Each scene shows the same named points in several views. A view is turned or mirrored, and shifted as a whole, has a little noise and may leave points out.

Scene 1
View 1
J_394: 13; 1; 8; -18; -2; -3; -13; 29; -4; -13; 16; -17; 1; 9; 23; 3; 3; -17; -11; -19
J_302: -10; 13; 6; -13; 10; 0; 6; 20; -6; -9; 2; 3; 0; -13; 17; 5; 14; -22; 5; 4
J_20: -1; 1; 19; -23; 3; -5; -12; 31; 7; -16; 5; 0; 3; 0; 26; 11; 11; -31; -3; -10
J_765: -10; 18; 2; -10; 11; 0; 11; 19; -12; -7; 4; 3; -2; -12; 15; 4; 15; -17; 6; 5
J_931: -8; 6; -7; -11; 6; 4; 4; 9; -10; -5; -3; -6; 0; -20; 11; -3; 3; -18; 0; 5
J_41: -12; -10; -13; -13; 2; 7; -5; -3; -2; -3; -18; -7; 4; -33; 8; -7; -8; -26; -3; 9
J_67: 20; -12; -33; -6; -11; 11; -10; -5; -20; 1; 7; -43; 1; -10; 3; -23; -27; 1; -21; -15
J_945: 4; 15; -7; -7; 5; 2; 8; 16; -19; -5; 13; -13; -2; -5; 12; -4; 6; -7; -2; -4
J_461: 9; 4; -13; -9; -1; 4; -1; 11; -16; -4; 10; -23; 0; -5; 10; -8; -5; -7; -9; -9
J_143: 8; 1; -1; -15; -1; 0; -8; 20; -7; -9; 10; -16; 1; -1; 17; -1; -1; -15; -9; -12
J_841: 4; 3; -19; -7; 0; 7; 2; 3; -17; -1; 3; -21; 0; -15; 6; -12; -7; -7; -7; -2
J_940: -2; -10; -14; -13; -1; 7; -7; 1; -5; -4; -9; -16; 3; -23; 9; -9; -11; -20; -8; 0
J_203: -16; -4; -19; -8; 5; 9; 4; -8; -9; 0; -19; -6; 2; -39; 4; -10; -7; -22; 0; 15
View 2
J_41: 17; 11; 1; -21; -7; 19; 20; 16; -3; 8; -5; 13; 1; -24; -4; -18; -14; -5; 24; -12
J_20: 3; -13; 4; -12; -27; -4; 32; -1; -4; -1; -20; 0; -22; -2; -29; -18; -14; 25; -5; -17
J_945: 19; -3; 10; -11; -13; -1; -2; 3; -20; -14; -14; 2; -18; 4; -2; -5; -2; 17; 14; -22
J_302: 18; 2; 13; -22; -9; -2; 12; 0; -14; 6; -19; 3; -13; -5; -18; -14; -8; 26; 14; -27
J_931: 19; 5; 8; -19; -8; 7; 9; 7; -12; 1; -12; 7; -8; -10; -6; -12; -8; 10; 19; -20
J_841: 21; 2; 4; -10; -11; 12; -2; 13; -15; -15; -4; 9; -10; -6; 10; -5; -4; -3; 21; -13
J_143: 9; -10; 2; -5; -24; 3; 13; 7; -10; -16; -12; 3; -20; 1; -6; -8; -8; 9; 4; -12
J_461: 16; -5; 3; -4; -19; 8; -1; 11; -15; -22; -6; 5; -17; 1; 8; -3; -4; 0; 14; -11
J_765: 20; 2; 15; -22; -7; -3; 7; -1; -18; 3; -19; 2; -13; -2; -15; -12; -6; 27; 15; -29
J_394: 3; -18; 1; -1; -32; -2; 18; 3; -9; -21; -14; -1; -27; 7; -12; -8; -9; 15; -4; -11
View 3
J_940: -9; -1; -20; 10; -1; 10; 0; -18; 13; 2; 0; 15; 12; 2; 9; 15; 16; -11; -1; 9
J_945: -7; -4; -39; -2; -10; -2; -19; -14; 11; 15; -16; -5; -2; 20; 9; 15; 22; 5; -6; -5
J_67: -27; 12; -51; 17; -31; -5; 2; -21; 3; -5; 2; 8; 16; -20; 8; 17; -2; -12; 7; 12
J_841: -15; 0; -34; 3; -18; 5; -5; -18; 8; 2; -7; 3; 8; 5; 9; 17; 14; -3; -2; 6
J_302: 4; -11; -19; -4; 10; 7; -19; -13; 18; 18; -15; 2; -3; 29; 9; 14; 31; 3; -9; -5
J_765: 1; -11; -21; -8; 3; 8; -19; -13; 16; 17; -17; -2; -4; 32; 10; 15; 31; 7; -11; -6
J_394: 0; 7; -48; 17; 13; -20; -29; -12; 19; 26; -11; 5; -4; 9; 5; 14; 17; -5; 0; -9
J_461: -13; 3; -43; 7; -13; -5; -13; -16; 10; 10; -9; 1; 3; 5; 8; 16; 14; -2; -1; 0
J_931: -4; -8; -18; -2; -1; 11; -8; -15; 13; 9; -9; 5; 4; 19; 10; 15; 24; -1; -6; 3
J_203: -9; -11; -2; -2; -6; 28; 10; -18; 10; -5; 0; 13; 15; 12; 12; 16; 22; -6; -6; 14
J_20: 11; -2; -26; 14; 33; -11; -29; -11; 25; 29; -11; 11; -6; 20; 6; 13; 27; -6; -4; -9
View 4
J_20: 30; -7; -9; 8; -32; -14; 6; 3; 19; -26; -34; 5; -11; 15; -6; 2; -14; 2; -33; -1
J_302: 20; -2; 2; -4; -36; -9; 0; 6; 12; -20; -11; 16; 2; 25; 3; 10; 0; 5; -33; 9
J_461: 2; 10; 6; -15; 2; -6; 4; -5; 8; -26; -10; -1; 7; 10; 1; 11; -12; -4; -29; 14
J_940: -3; -12; 16; -5; -7; -3; -2; -5; 28; -25; -2; 4; 20; 10; -8; 6; -9; -6; -26; 8
J_931: 7; -3; 10; -8; -23; -4; -2; 1; 16; -21; -2; 13; 12; 20; 0; 11; -1; 1; -30; 11
J_203: -7; -18; 26; -6; -23; 2; -10; 0; 30; -18; 16; 18; 31; 21; -6; 10; 5; -3; -27; 10
J_841: -5; 5; 14; -16; 1; -3; -1; -5; 12; -24; 1; 3; 16; 12; 0; 13; -7; -4; -28; 16
J_67: -21; 8; 18; -21; 34; -1; 3; -15; 16; -30; -1; -14; 22; -4; -6; 10; -20; -13; -23; 16
J_41: -2; -21; 20; -1; -19; -1; -7; -2; 34; -22; 5; 12; 25; 15; -10; 6; -2; -5; -27; 6
J_143: 12; 4; -1; -6; -6; -10; 6; -3; 13; -27; -22; -2; -1; 10; -2; 7; -15; -2; -30; 8
J_945: 10; 14; 2; -16; -13; -8; 3; 0; 1; -22; -10; 7; 2; 19; 7; 15; -5; 2; -32; 16

Which points are out of place in each view (at most two, in the order of its rows)? Write none if all are in place.
view 1 => J_945
view 2 => J_302, J_461
view 3 => none
view 4 => J_203
